Points, in no order, along strands that fork, close into loops and pass close to each other.
(in the rows, 128 means zero)
Two points are linked if the straight distance between their rows is under 146. Some points are linked to none.
Kigo: [191  93 111  96  70 128 180  87 157 111 132  98 105 130 130 120 120 110
 152  85 138 119 118 110 155 171 117 101 129 153 147 141 137 122 136 166
 138 122 106 106  88 121]
viv: [170 131 120 152 133 112 152 108 114 106 120 112  71 173 128 135 120 149
 132 117 106  95 125 196  81 135 152 188 142 125 148 144 120  96 118 124
  96 118 170 162 136  98]
Nosu: [161 107 120 152 128 161  93 121 152 142 122 154 103 148 107  99 106 120
  86 121  94  90 115 119  85 150 162 160 138 155 141 152  97 127 136 120
 124 117 136  90 159 132]
mis: [123 108 109 130 157 116 105  44 152 149 145 160 144  71 141 136 140 178
  87 135 153 156  89  51 144 133 129  85 104 146 148 130 148 115 131 128
 133 114 118 132 167 145]
sesuk: [119 157 118 126 134 170  88 176 186 148 103 127 104 122 106 123  95 149
 102  78  67 118 102  87 129 171 167 130 120 148  84 122 118 155 146 112
 114 123 101  89 160 185]
lod: [153 195 141 133 109 136 141 175 107 123 135  85 143 142 114 142 136 132
 193 100 126 121 171 114 133 118 127 165 127  87 145  99 131  76 183 129
 146 107 138 168 165 139]
bupav: [160  85 177 103 120  94 176 122 102  96 137 165 185 133 189 160 142  90
 151 163 182 139 136 138 145 102  96 111  99 124 150 127 102 135 128 137
 158 169 119 168 100 114]
mava: [ 35 150 125 113 137 173 125 202 148 118 110 127 142 126 158 124 112 134
 127 101 118 121  96 142 136 130 125 112 138 108  57 137 102 177 122  96
 115 164 134 158 127 133]
sigep: [115 136 150 152 101 159  91 180 160 123 132 140 131 105 106 142 106 102
 152  95 131 144 132  55 137 123 141 106 102 107  96 145 115 149 159 134
 135 146  95 121 123 151]
Buli: [153 172 114  71 135 121 177 111  67 114 137 106 181 148 149 124 169 181
 102 150 121 105 118 181 135 175  94 147 158 123 139  99 147 117 122 115
 166  95 153 161 150 115]
mikar: [139 114  73 108 152 107 149 102 140  96 152 123 111 110 156 161 119 213
 136  81  81 151 113 140 145 155 129 122 105 133  93 121 187 142  86 115
 116 105 138 136 110 107]
Zemu: [ 93 118 168 120 154  92 135 175 155 120 124 148 125 141 159 142 122 130
 152 132 128  84 118 229 160 143 123 128  90 175 109  80 119 160 105  98
 111 141 146 189 106 114]
pigaf: [ 92  56 130 162 147 136  94 131 162 136 145 173 122 141 176 138 133 101
 113 137 162 106 100 166 105 121 111 110 113 166 112 155 128 166 120 133
 124 130 168 105  89  96]
Dupep: [ 90  87 114 133 119 131 106  95 158 180 132 107  99 139 124 112 128 108
 105 148 176 140 102 161 144 121 106 103 179 171 139 136 141 135  97 160
 116 102 144  82 100 125]
Maz: [ 74 121 163 143 147 160  75 153 117 167 172 177 167  85 159 119 124 132
  75 165 157 103 102  65 125 117 104 136 107 134 103 149  93 137 138  71
 144 129 134 123 159 144]
Vik: [109  90  71 139 149  66 156  96 130 124 133 132 130  96 136  95 111 144
 105 136 154 145 160 104 121  70 123 116  99 158 144 137  79 115  82 168
  62 135 135 165 137 146]
led: [ 73 144  89 111 183 124 131 100 132 119 104 131 152 124 128 103 162 155
 102 135 130 155 123 155 101 106 121 121 159 120 112 111 147 128  98 163
 127 118 145 152 146 145]
Pom: [ 93 166 117  94 131  75 136 119 116 109  69 131 151 154 102 124 143 110
 117 147 140 192 155 108 149 123 128 102 130 124 123  85 135 153  75 142
 145 138  81 147  98 146]
kedi: [192 125 127 164  83 150 118 167 126 125 128 124  92 140 140 118 138  94
 149 113 136  97 119 150  67 106 147 194 123 127 123 178 114 110 154 133
 136 108 172 118 109 106]
Lafo: [140 143 111 111 103 119 105 157 153 112  96 119 106 140 119 123 117  98
 124  66 110 165 129 101 142 149 154 120 150 118  77 123 154 164 112 150
 144 120 108  86 125 165]
pav: [144 141 147 140 180  68 120 160  64 154 170 162 147 111 135 110 130 134
  94 183 158  98 149 146 151 122  94 184 110 164 143  99 107 101 130 104
 174 103 147 156 140 152]
vut: [193 160 151 149  81 144 112 181  93 119 131 106 136 173 149 138 159 105
 164 113 110  94 137 160  86 123 162 188 119  96 123 140 148 113 184 109
 146 107 187 101 135 100]
mit: [117 122  88 131 193 127 112  68 130 124 127 196 157  74 171 132 141 190
  54 149 101 130  99 119  83 112 133 155 110 141 148 153 113 126 101 105
 115 120 135 147 166 112]
kudo: [100 145 105 103 105 123 158 101 140  83  78  90  89 172 102 162 132 128
 142 108  96 162 127 161 147 159 141  99 157 119 120 107 158 142  81 141
  97 133  92 126  78 118]
tudu: [147 147  86  98 127 164 198  93 121 100  92 127 149 134 122 132 124 147
 137 109  80 121 135  98 116 169 134 136 146  97 148 162 122 133 108 124
 129 149  84 120 127 105]
begol: [167 124 151 109 137 100 110 120 147  88  94 129 164 145 132 131 179 108
 153 147 161 158 122 178  89  89 139 101 108 116 134 120 135 135 130 204
 135 137 112 160 123 105]
Kiguv: [150 141 123 153 127 120 133 102 112 140 165 103 141  81  98 103 125 115
 169 156 161 129 164  79 100  67 121 126 150 109 166 155 107  50 146 159
 123 122 125 142 152 136]
pem: [ 97 114 133 133 116 170 106 121 119 131 121 151 153 128 126  97 138  69
  90 174 135 141 128  82  82  82 125 117 161 103 141 177  78 112 135 151
 111 155 101  94 136 125]
rufo: [ 92 135 124 149 136 193 113 132 177 123  83 125  85 139 108 142 104 118
 130  88  62 105 112 151 113 142 165 135 141 117 119 137  99 150 118 129
  63 150  93 105 107 108]
fava: [159 133 125  87 129 123 148 111  76 155 157 113 151 156 141 108 150 163
 109 162 137 106 102 177 144 166  94 141 163 143 147 120 162 127 126 109
 158  91 151 121 143 123]
geki: [138 124 122 119 137  97 148 104 146 168 119 120 130 111 103  95 115 109
 110 142 149 116 152  97 141 140  91 107 126 147 165 105  96 125 122 159
 115 145  87 113 136 176]
Sozo: [184  94 152 126 110 180 147 132 142 119 133 131 161 126 157 149 140  97
 178 123 119 110 113 154  83 119 134 127  99 112 126 176 109 143 182 126
 118 167 134 102 117  93]
bigu: [171 103 120 116 106 166 102  94 154 111 141 112 141 116 126 133 123 162
 139  97  98 123  96 134 115 144 149 111 123 122 115 152 157 131 176 123
 108 129 131  99 142 139]
binup: [155  94 141 177 141 159  59  72 155 171 159 128  78 118 100 112 127 129
 136 148 117 121 115 129 101 131 151 106 121 152 170 146 138  98 172 120
  99  88 122  85 133 113]
gifon: [136 123 175 162 125 167  83 170 114 148 162 129 144 142 131 150 141 116
 153 145 131 115 129 138 114 141 144 115  97 117 118 117 140 131 184  92
 139 113 134 110 127 132]
nagup: [138 172 140  92 146  79 155 164  84  88 119 135 191 142 170 124 178 161
 115 138 123 113 125 192 136 147 116 168 148 124 108 103 158 143 100 111
 160 103 162 164 151 109]
Sareb: [ 85 113 133 155 119 155 114 129 113 178 141 100 107 152 119 107 127  79
 112 175 162 115  98 178 125 136  95 108 180 153 127 132 135 139 117 135
 113 120 142  84 102 135]
leneb: [207 119 123  89 116  91 112 150 121 123 126 175 146 121 157  85 139 108
  87 136 124  99 114 113 111 142 135 184 129 145 134 128 125 137 130 149
 180 113 142 110 156 152]
duk: [ 95 125 132 116  96 124 144 128 105 134  94 141 143 147 135 112 114  49
 103 146 144 140 140 101 140 130 114 123 171 116 123 137  87 165  91 137
 138 175  89  91  84 137]
gim: [108 129 144 118  85 132 178 140  62 113 117  91 133 155 125 146 109 105
 169 144 140 144 177 120 180 136  76 125 161  83 146 117 142 106 138  92
 143 142 131 149  98 106]
tabef: [114 170 152 108 170  88 120 184 109 120 139 128 159 140 148 112 170 176
 124 137 136 124 121 205 125 114 137 155 136 131  93  87 153 141 121 136
 161  96 186 169 157 129]
sedar: [102 109 155 121 145  70 139 126 129 125 146 123  93 156 141 147 116 156
 144 135 128  98 129 220 178 162 118 124 109 178 142  86 145 135 100 101
 111 119 141 167  92 132]
favuk: [179  87 147 140 114 136 104  92 151 160 146 138 142 117 142  93 160  86
 126 155 188 104 106 127 102 128 111  97 125 148 163 152 116 120 160 172
 152 140 122  98 122 123]
Tapi: [120 201 130 119 137  66 141 161 105 129 108  81 117 149  93 100 151 133
 121 117 142 168 164 135 132 103 120 153 146 122 126  96 131  81 122 164
 142 115 158 173 154 160]
lemed: [ 95 173 133 161 103 124 163 179 107  92 126  93  95 135 125 174 102 137
 186  95 121 128 160 150 149 110 123 149 113 100  94 122 125 108 143 105
 106 154 154 198 120 108]
Limip: [120 118 143 137 143  74 147 169 137  87 117 159 104 131 142 113 126 142
 131 132 133  81 143 197 117 119 133 172 105 182 105 116 101 149  86 127
 124 134 165 179 126 114]
Nokin: [141 162 145 146  92 137 146 180  96 126 157 102 143 141 131 117 112 123
 164 117 136 127 140 119 133 103 108 172 121  92 121 134 129  87 160 130
 177 124 188 165 153 133]
tuf: [181  96 175 106 121 111 157  93 162 153 129 127 145 117 146 102 157  83
 157 166 206 116 110 165 125 116  90  80 100 155 160 113 114 111 156 189
 152 158 127 155 113 136]
devez: [140 147 135  87 154  76 119 145 129 143 110 177 181 109 142  92 147 106
  93 145 147 146 120 105 155 149 105 126 132 159 126  74 130 163 100 166
 189 127  94 120 144 178]
Nediv: [156 150 145 115 147  74  93 198 133 119 143 147 151 109 131 110 159 160
 122  89 115 114  96 178 118 136 145 179 119 158  88 103 156 139 142 144
 162  87 172 149 172 141]
liv: [181 129 162 132 121 122  43 175 163 141 133 126 129 128 129 104 172  94
 134 128 150 151 111 137  96  99 158 121 108 133 112 120 158 150 173 165
 159 106 136  98 147 162]
dor: [105  74 132 130 125 139  96  99 142 111 161 127 139 130 149 168 152 154
 151 138 135 177 116 132 151 111 145  73 108 106 111 150 190 155 133 109
 118 133 125  97  93  91]
samif: [124 102 138 109 125 134  91 101  97 119 170 179 196  84 191 148 157 135
 103 162 144 153  93  87 144 121 117 101 123 121 108 145 166 149 142  99
 171 122 137 120 139 126]
budis: [154 127 127 121 105 163 200  89 160 110 121  98  98 128 107 117 137 125
 201 112 116  88 148 152 108 151 117 121 131 119 174 130 129  83 132 158
  81 143 100 178 109  90]
liber: [126 145 121 126 133 171  93 121 182 140 115 138 123  86  92 122  84 152
 104 107  78 123 119  42 136 155 158 126 111 147 136 115 105 125 146 112
 125 120  95  90 179 163]
tigi: [ 59 156 160 143 101 101 145 189 101 133 116  85 107 151 136 121 101 112
 138 153 164 124 180 167 156 108 100 123 156 136 125 107 111 106  99  99
 110 171 148 175 109 145]
zamo: [123  85 120 149 144  74 149 126 136  85 132 163 111 132 152 156 119 128
 118 125 147 130 137 157 136 100 132 147 113 150 116 134 116 145 100 121
 112 143 145 177  92  86]
ledup: [109 123 159 134 108 152  98 176  89 146 180 194 156  83 153 151  99 120
  83 127 133 109 114  50 153 144  90 149 103 124 100 123  99 147 133  67
 178 128 140 129 149 145]
pazo: [100 118 139 135 130 201  86  91 124 123 107 178 165 102 125 114 146 109
  93 154 113 152 102  42  87 129 137 108 141  97 140 162  95 131 137 128
 134 142 102  82 158 131]
mide: [164 122  99 118 130 170 211  59 151  82 120 122 129 122 134 136 130 149
 176  93  77 122 131 126 100 150 120 110 121  95 166 157 113 109 132 148
 102 155  91 154 127  97]
kogod: [ 46  99 100 150 174 125 127  93 114 128 164 101  99 121 128 133 122 170
 139 146 161 178 111 139 166  88 108  88 122 117 116 110 172 124  98 114
 106 109 140 164  92 110]
reder: [121 157 107 133 116 113 126 149  72 124 149 187 148  88 133 160  95 135
  78 129 116 130 147  33 151 139 105 160 108 103 137 114  99 131 120  74
 179 125  98 120 145 147]
Pomun: [118  94 102 142 139 105  62  94 151 146 122 121 107 146 108 125 147 129
 108 130 153 167 101 150 145 114 138 100 157 170 125 125 177 146 117 172
 135  85 130  67 110 142]
kavo: [ 93 149 120 161 156 146  81 140 114 177 141 136  94 133  66 126 108 135
 113 146 109 127 138  86 127 119 149 124 142 130 143 110 120 108 147  92
 116 103 103  90 139 148]
melef: [120 116 134  74 138 160  98  90 108 150 141 165 204  83 176 127 146 136
  73 140 129 145  78  93 148 151 119  90 131 119 131 132 141 145 142 123
 172 124 103  97 160 133]
tusa: [ 64 188 143 137  97 114 182 155  60 127 102  82 109 171 131 135 106 125
 141 147 131 111 185 149 174 142  96 159 154 100 150 107 104  97 119  66
 141 153 143 158 118 115]
dap: [196 114  88 137 100 140 148  72 151 128 146 101  96 109  71 113 109 130
 168  95 130 116 176  61 128 135 136 128 135 130 158 135 124  78 151 156
 126  87  97 127 138 138]
vaso: [ 78 118 141 144 146 149 107 154 102 161 166 160 164 103 143  84 126 113
  72 168 159 106 121 109 106  95 105 141 150 135 111 143  88 117 125 122
 141 138 157 140 144 166]
bidot: [102 241 129 130 136 108 186 172 100 136  82  88 128 158  74 122 124 130
 141  88  99 133 180 101 149 157 146 143 133  96 138  72 113 101 143 115
 127 127 117 163 151 149]
Romom: [146 124 147 156  73 141 103 184 141 114 154 138 118 100 128 125 118  87
 146  89 172 157 132  55 123  95 123 120 118 112  88 152 129 141 154 150
 152 138 134 137 142 145]
ridup: [121 185 140 103  96 111 110 172 128 117  85  77 126 153  99 136 150 115
 158  81 121 175 128 124 151 130 158 118 151 100  86 102 164 135 136 173
 132 119 118 131 129 148]
Duzal: [116 150 121 105 101 109 134 128 144  90  80  76 102 154  98 154 150 133
 173  85 111 172 130 172 132 119 158  94 143 116  84 107 174 142 103 159
 105 117 135 138 100 103]
ditez: [121 149 124  94  65 124 162 117 156 100  76  73  84 159  98 118 124 107
 137  94 131 116 124 168 141 174 117 104 176 150 138  98 133 135  96 162
 111 130 109 103  93 148]
Bame: [117 101 108 113 158 142 150  85  90 182 169 125 141 137 132 105 120 150
  95 170 147 115 108 132 153 145  76 115 155 134 161 130 131 121 126 114
 148 110 127 107 137 132]
badel: [146 138 134 109 181 151 137 101 153 147 160 111 104 128 135 148 142 223
 137 124  41 103 100 198 105 139 164 138 100 102 149 131 162 109 116 115
  80 114 147 150 129 104]
zugiv: [126 122 112 144 143  73  58 129 115 135 145 156 108 117 112 131 127 132
  87 135 148 195 142  67 138 103 154 132 107 142 118 115 152 131 127 145
 145  95 133 105 145 158]
Tus: [197 113 139 148  83 140 119 138 147 121  93 123 101 142 120 112 154  67
 137 127 149 108 123 141  60  94 148 169 132 144 153 170 101 112 144 183
 129 141 132 103 116  88]
pobir: [142 128 102  97 144 120 129  61 132 151 135 168 184  65 175 123 140 163
  56 124 116 122  76  98 145 168 101 111 120 143 136 118 152 141 122 135
 161 108 105 120 163 141]
sof: [ 83 148  89 112 147 206 114 110 130 138 108 149 154 118 131 111 122 154
  68 136  72 114  84 128  94 168 151 149 167 127 115 153 127 145 117  94
 131 123 145  89 167 150]
sosi: [129 129 162  48 119 112 153 119 145  94  97 135 156 172 167 137 169 147
 143 137 102 105 102 252 112 165 136 114 116 148 129  96 152 160 112 129
 111 145 132 133  97 100]
ber: [119  76 128 131 149 121  82  91 135 148 189 126 108 126 133 161 127 162
 119 134 118 146 111 117 170 147 146  82 108 140 137 146 196 143 138  94
 121 106 132  70 110 123]
Dode: [117 140  71  86 164 145 169  73 142 111  81 145 135 143 136 142 116 153
  90  96  68 147 116 122 132 179 143 139 133 135 129 136 138 160  92 131
 123 142  84 108 118 126]
Sif: [116 109 122 129 147  96 150 127  87 124 132 131  80 167 129 165 105 147
 134 137 112 120 147 177 168 171 134 151 116 144 137 108 137 132 101  74
 115 108 131 136  89 110]
nite: [121 111 119 151 154 124 119  82 151 148 142 113 131 109  88 128 118 129
 144 130 154 144 143  78 161 128 130  80 112 140 167 105 137 109 140 146
 103 111  73 126 120 154]
Tofa: [109 122 184 143 113 198  83 168 118 179 175 112 138 116 116 133 122 113
 174 145 130 108 134 106 136 145 108  88 117 119 118 125 119 132 190  74
 146 116 131  70 114 155]
Kon: [ 89 109 111 146  99 151 123 134 114 118  99 149 135 142 134 106 116  81
  96 140 144 145 145  99  99 107 108 137 168 114 105 169  84 148  92 138
 124 167 122 106 111 116]
Godag: [ 99  67 150 143 140 159  70 100 181 154 125 151 128 142 152 135 138 114
 109 138 148 136  78 162 109 119 141  83  94 156 132 144 140 166 141 139
  97 130 133  94  99  98]
vak: [160 147 103 140 117 117 144 136 130 133 125 113 129 105 107  83 120 111
 127 140 134 136 145 107  76  70 139 153 145 120 151 146  77  84 119 169
 124 146 127 153 164 151]
topak: [118  97 146 106 112 199 124  77 135 122 106 160 191 109 152 129 133 111
 106 135 133 151  94  67 126 136 134  83 143  93 133 151 137 154 146 147
 142 152  97  94 134 120]
Vibal: [169 193 160 122 116 129 115 198  93 110 129 118 178 182 142 131 176 136
 134 116 106 108 126 177 105 126 165 193 121  92 119 113 152 122 180 118
 151 120 169 125 167 114]
munel: [116 134 165 127  95 201 117 168 153 162 142 114 146 118 121 120 101  86
 156 110 126  97 114  78 151 158 108  72 127 118 116 145 119 142 176 110
 134 146 107 103 127 151]
mem: [141 136 153 139 158  87 124 181  98 125 141 153 144 121 154 135 115 125
 127 160 139  86 145 156 131 120 125 177  97 155 106  99  96 131 124  90
 157 138 144 172 134 140]
gugu: [118 111  88 141 191  99 140  92 142 128 128 173 144  89 149 102 127 179
  73 126 113 127 140 101  94  86 127 163  89 149 150 142 100 111  77 153
  90 123 145 169 161 126]
fogu: [115 234 117 116 128  98 169 178  96 153 111  75  99 143  70 121 114 136
 122  78 113 158 187  90 144 138 112 168 161 104 129  83 131  79 139 131
 151  98 152 163 161 171]
zed: [104 166 130 113 142 152 125 121 165 114 100  62 116 149  98 156 149 165
 185 100  82 148 120 170 111 112 168  67 124  70 108 119 173 129 135 162
  69 133 106 119 115 111]
gumon: [139 147 100 135 169  67 101 147 126 149 155 157 128  98 105 117 117 161
  68 127 123 155 152  81 147 112 132 145 113 153 120 105 143 124 107 116
 150  91 124 131 161 178]
raza: [ 80 118 100 109 175 177 100 108 138 103 105 192 157 108 161 123 138 180
  70 133  83 135  81 124  79 116 158 145 124 127 112 172 128 161 102 103
 134 140 146 119 174 111]
gud: [120 115 108 124 105 148 203 117  61 144 148 111 117 123 115 152  76 127
 153 135 129 101 165  79 176 157  72 134 160  91 161 150 113 116 134  70
 138 127 117 144 110 109]
Vulak: [ 67 112 106 129 151 123 123 135 182 100  78 152 123 141 132 127 124 110
 129 114 122 131 126 152  89  62 144 135 116 123 110 131  96 168  87 138
  80 163 114 152 118  97]
suk: [102 197 114  69 134  90 159 115 109 113  69 122 185 154 119 109 167 132
 104 134 125 172 140 129 150 147 124 105 150 122 117  72 147 144  75 158
 161 139 106 153 124 182]
vepov: [144 137 118 133 162 163 129 129 132 118 137 118 111 147 135 131 140 182
 140 123  78 113 110 186  72 110 178 166 128 108 122 151 131 116 133 123
  96 118 156 160 165  98]
Vas: [121 163 109 131 150  89 141 160  37 148 148 144 146 111 116 150 103 128
 104 157 137 147 172  65 164 125 107 154 130  96 162 119 126 101 117  82
 175 116 120 140 147 138]
fel: [145 125 121 145 139 152 100 125 134 139 121 140  99 125  89 124 103 112
 110 132  98 114 148  87 126 148 152 146 149 143 147 133 103 124 138  99
 120 117  94  92 143 140]
zak: [173 111 187 138 121 138 123 154 110 134 143 137 163 137 151 164 140 109
 156 152 127  95 124 164  98 137 133 130  91 127 113 141 133 153 175  93
 135 153 134 102  99 105]
Tigu: [ 85 112  81 119 148  85 143 115 138 115  88 135 129 122 115  94 127 111
  97 138 135 138 155 157  91  78 141 130 132 148 138 125  80 123  68 159
  69 161 119 153 126 133]
Bagur: [116  85 137 141 158 159  69  64 157 157 187 119  89 104 119 164 121 171
 136 131  97 129 113 117 151 128 154  91 104 119 159 130 167 114 165  96
 101  92 138  83 136 109]
zomu: [ 72 117 103 140 133 172 121 124 165  92  65 133  87 149 121 140 115 114
 128  93 100 123 117 154  89 100 158 124 145 112 110 150  99 156  88 148
  62 171 102 130 115  90]
dotor: [119 163 136 104 172 167 130  95 168 145 146 105 112 135 107 143 132 183
 178 122  55 129 124 171 128 127 163 102 103  89 149 126 185 112 149 118
  66 117 111 107 119 112]
kal: [186  66 131 145  79 134 129 137 199 103 130 118  93 105 166 138 124 106
 154  76 159 125 107 119 117 120 131  96 108 144  98 156 137 149 133 173
 114 137 150 124 111  89]
poko: [160 122  95 117 100 131 211 134  98 130 152 123 115  93 108 140  76 153
 136 106 129  98 156  83 159 160  72 149 137 116 144 139 109 119 127  93
 146 114 120 151 140 133]
dubu: [ 83 162 144 144 102 167 102 203 123 153 128 105 100 123 105 103 122  74
 121 135 147 132 119 115  87  76 112 140 185 105  90 148 124 120 114 157
 125 149 163  99 136 134]
bifon: [166  92 189 105 135 108 162 122 134 123 129 141 162 128 175 133 166  86
 162 180 203 118 121 186 134 115 101 102  89 149 147 116 110 142 146 136
 147 174 135 171  98 106]
gena: [171 131 132 115  83 138  83 135 127 123 107 134 131 151 112 118 114 101
 115  97  96 163 117  81 147 173 160 146 141 120 107 130 141 169 137 148
 165 108 110  60 132 157]
puba: [ 58 122  97 152 134 140 132  88 123 131 138  86 100 132 110 138 113 131
 140 139 136 175 127 143 143 100 127 101 163 105 119 135 159 114 106 116
  96 123 126 125 107 111]
butoz: [203  54 124 124  58 126 166 103 158 108 152 103  97 118 158 153 127 115
 173  84 152 122 126 134 148 162 102 100 112 132 120 157 153 135 149 159
 131 147 142 111 101  98]
dez: [150 146 107 141 116 139 168  75 150 115 134  80 109  98  72 112 124 119
 198 127 145 110 162 102 104  99 118 108 156 125 170 139 130  63 133 165
  88 111 108 161 135 119]
dinul: [109 127 112 103 108 118 167 115 121 116  78 133 131 135  98 140 109  88
 125 142 141 162 147  78 165 157 135 104 142 120 116 110 117 156 101 132
 130 157  62 120  87 142]
vov: [ 86 140 113 162 146 124 111 113  94 160 143  92 117 145  76 118 104 138
 120 137 123 169 134 105 160 106 130 115 175 114 117 122 156 125 128 109
 138 101 108 108 117 157]
zun: [ 95  81 119 134 140 119 130  88 119 106 168 110 138 118 172 143 151 165
 166 145 177 174 102 151 162  93 115  63 120 120 106 131 185 139 105 138
 118 124 152 157  90 109]
novir: [122 156 135 156  79 111 173 165 104  98 141  74  97 127 131 141 105 125
 172  96 140 133 165 132 140 104  98 159 135  92 107 152 109  69 130 121
 135 144 178 199 133 111]
duv: [164 113 106 101  36 118 185 104 156  98 101  87  66 139 105 110 108  89
 132  90 141  99 132 135 146 175 105 130 151 150 128 129 129 123 107 152
 121 137 116 104  92 130]
tok: [162 137 144 108 121 111  66 179 157 118 122 154 152 129 124 108 153 133
 110 101 117 163  97 133 119 116 153 137 126 157  80 107 163 154 152 155
 158  94 147 108 175 169]
roko: [ 98 149 136 130 140 201  98 158 185 117 101 133 105 137 108 146 100 141
 126  90  51  83 120 114 128 175 175 125 115 123  99 136 101 166 152 106
  82 149  98  76 134 136]
Suzo: [107 115  99 127 163 119 155  75 125 174 147 117 122 128 119  85 118 133
 101 164 154 111 123 151 142 120  80 114 147 136 157 108 105  91 102 142
 101 130 128 143 136 159]
koso: [ 99  89 148 154 122 130 129 163 122 118 134 142 125 153 174 136 144  97
 130 151 159 114 119 199 111 134 106 122 135 158  99 155 124 171 111  92
 132 138 189 116  83  81]
Luva: [ 59 178 134  98 179 165 115 172  95 150 139 121 173 142 149 126 139 169
 118 154  88 100  82 210 134 163 124 145 165 116  83  96 144 165 131  80
 128 121 139 135 143 132]
buze: [177 158 163 105 117  86 141 144 127 106 107 100 151 140 118 172 150 130
 183 121 103 118 147 142 154 139 166 128  86 112 114  91 143 140 150 138
 129 127  98 132 125 129]
mogiz: [189  75 163 167 106 167 111 129 186 110 127 142 122 120 170 146 121 101
 150  97 136 101 110 145  87 119 145 101  81 141 129 172 106 156 171 141
  98 162 129 108 114  80]
Nogop: [ 95 146 142 154  98  85 141 167 112 122 115 117  91 138 115 162  99 112
 166 125 154 135 175 132 173 117 118 123 111 132 107  95  96 133 116 102
 126 155 130 168  98 122]
fut: [150  79 125 156 127  86  60  95 165 148 143 147 100 122 113 116 145 108
 106 139 154 160 127  89 138 106 153 117 121 161 130 129 142 124 129 159
 134  89 121  74 130 146]
tav: [156  90 156 144 104 121 182 127 172 123 127 110  89 118 114 156  94  89
 187 106 161  98 157 100 173 157 114  90  92 144 153 122 105 116 138 127
 111 153  77 149  91 114]
tugog: [190  94 137 161  83 122 101 167 173  88 152 120 114  95 153 141 117 128
 155  72 145 147 124  97 131  97 139 128  77 142  92 164 147 146 156 145
 134 116 156 132 121 135]
Gosam: [130  77 164 184 162 170  50  98 200 166 155 143  99 116 133 123 146 129
 112 149 152 111  91 145  93 106 141  92  95 165 149 143 126 126 160 154
 104 120 145  91 123 114]
Sog: [ 89 158 114 110 177 169 121 133 104 139 102 141 148 156 139 139 140 150
  96 132  55  93  96 173 115 159 168 165 164 113 100 135 129 164 128  93
 118 129 137  96 138 122]
Sitog: [210 104 146 132  93 119 140 103 138 154 112 117 119 126 109  99 164  52
 144 163 178  98 128 131  90  99 130 143 121 162 187 146 101  92 143 184
 138 148 115  83  95 111]
Lufo: [176 146  84 127  97 103 198 112 114 118 133 101  80 126  92 113  92 135
 162 100 132  94 181  86 135 157 100 153 137 136 150 135 116  82 114 133
 135 114 125 145 138 131]
Vegim: [107 203 123 121 104  99 194 160  75 131  79 104 114 161 102 114 100 131
 122 132 109 107 183 129 146 170 122 175 145 113 160  94  87 105 112  82
 145 153 126 163 135 151]
rog: [149 122 123 158 129  85 157 130  69 113 147 135 138 132 136 163 106 128
 132 152 144 151 159  95 148 113 123 148 109 112 151 139 124 116 128  92
 147 125 122 156 126 111]
Bet: [120 102 131 139 168 142 130  47 153 144 133 149 160  77 143 139 124 156
 123 158 145 142 107  57 162 118 111  67  99 124 185 125 120 107 141 135
 124 141  79 140 136 126]
zepi: [139 120 151 154 150 172  50 141 134 151 135 176  90 138 119 103 127 149
  74 150  99  97 105 146  62 134 167 187 123 155 139 152  91 116 153  94
 119 105 149  91 164 127]
Tupi: [136 177 109 120 107  86 149 143 117 117 107 103 109 125  91  93 135 108
 129 114 125 150 161 131  93  86 138 157 143 113 127 121 102  89 112 179
 105 145 156 159 155 164]
Zal: [144  88 143 149 136  88 161 137  80 111 160 154 167 128 162 172 133 133
 161 162 167 148 154 110 154  88 100 141  96 104 128 136 123 109 137 117
 161 145 136 179 106  99]
Nuki: [130  88 111 164 149  87 136 104  89 102 146 139  93 169 122 151 107 126
 137 145 129 134 166 147 148 128 132 160 132 129 151 145 133 131  99  98
 126 123 128 127  96  88]
rodi: [134 152  98 112 175  52 122 139  67 168 150 157 153 115 104 126 123 155
  80 164 130 141 153 102 166 135  96 162 116 139 152  85 130 121 105 107
 158 108 116 143 148 163]

A tip is a point with one link. Name the tips that can be reached along the links from each point below, in the order of the rows.
geki => liv, samif, suk
badel => viv, gena
Vik => koso, Luva, zepi
favuk => Sareb, vaso, Vibal
Kiguv => lod, Dode

How many points has the smallest loop of links through each point below? Write - if it is on no loop.
Lufo => 14
tugog => 10
Vas => 8
sesuk => -
zamo => 6
Pom => -

A fork is a point with three links, a tip a point with one. Leave the first point through the second and follow the links. Name the first fork or tip that comes.
Pom, dinul => melef
zak, gifon => kal
vut, kedi => rog
pigaf, Godag => fel
geki, Suzo => liv
rog, Zal => Vibal
melef, topak => suk
Kiguv, vak => tusa
roko, rufo => Luva
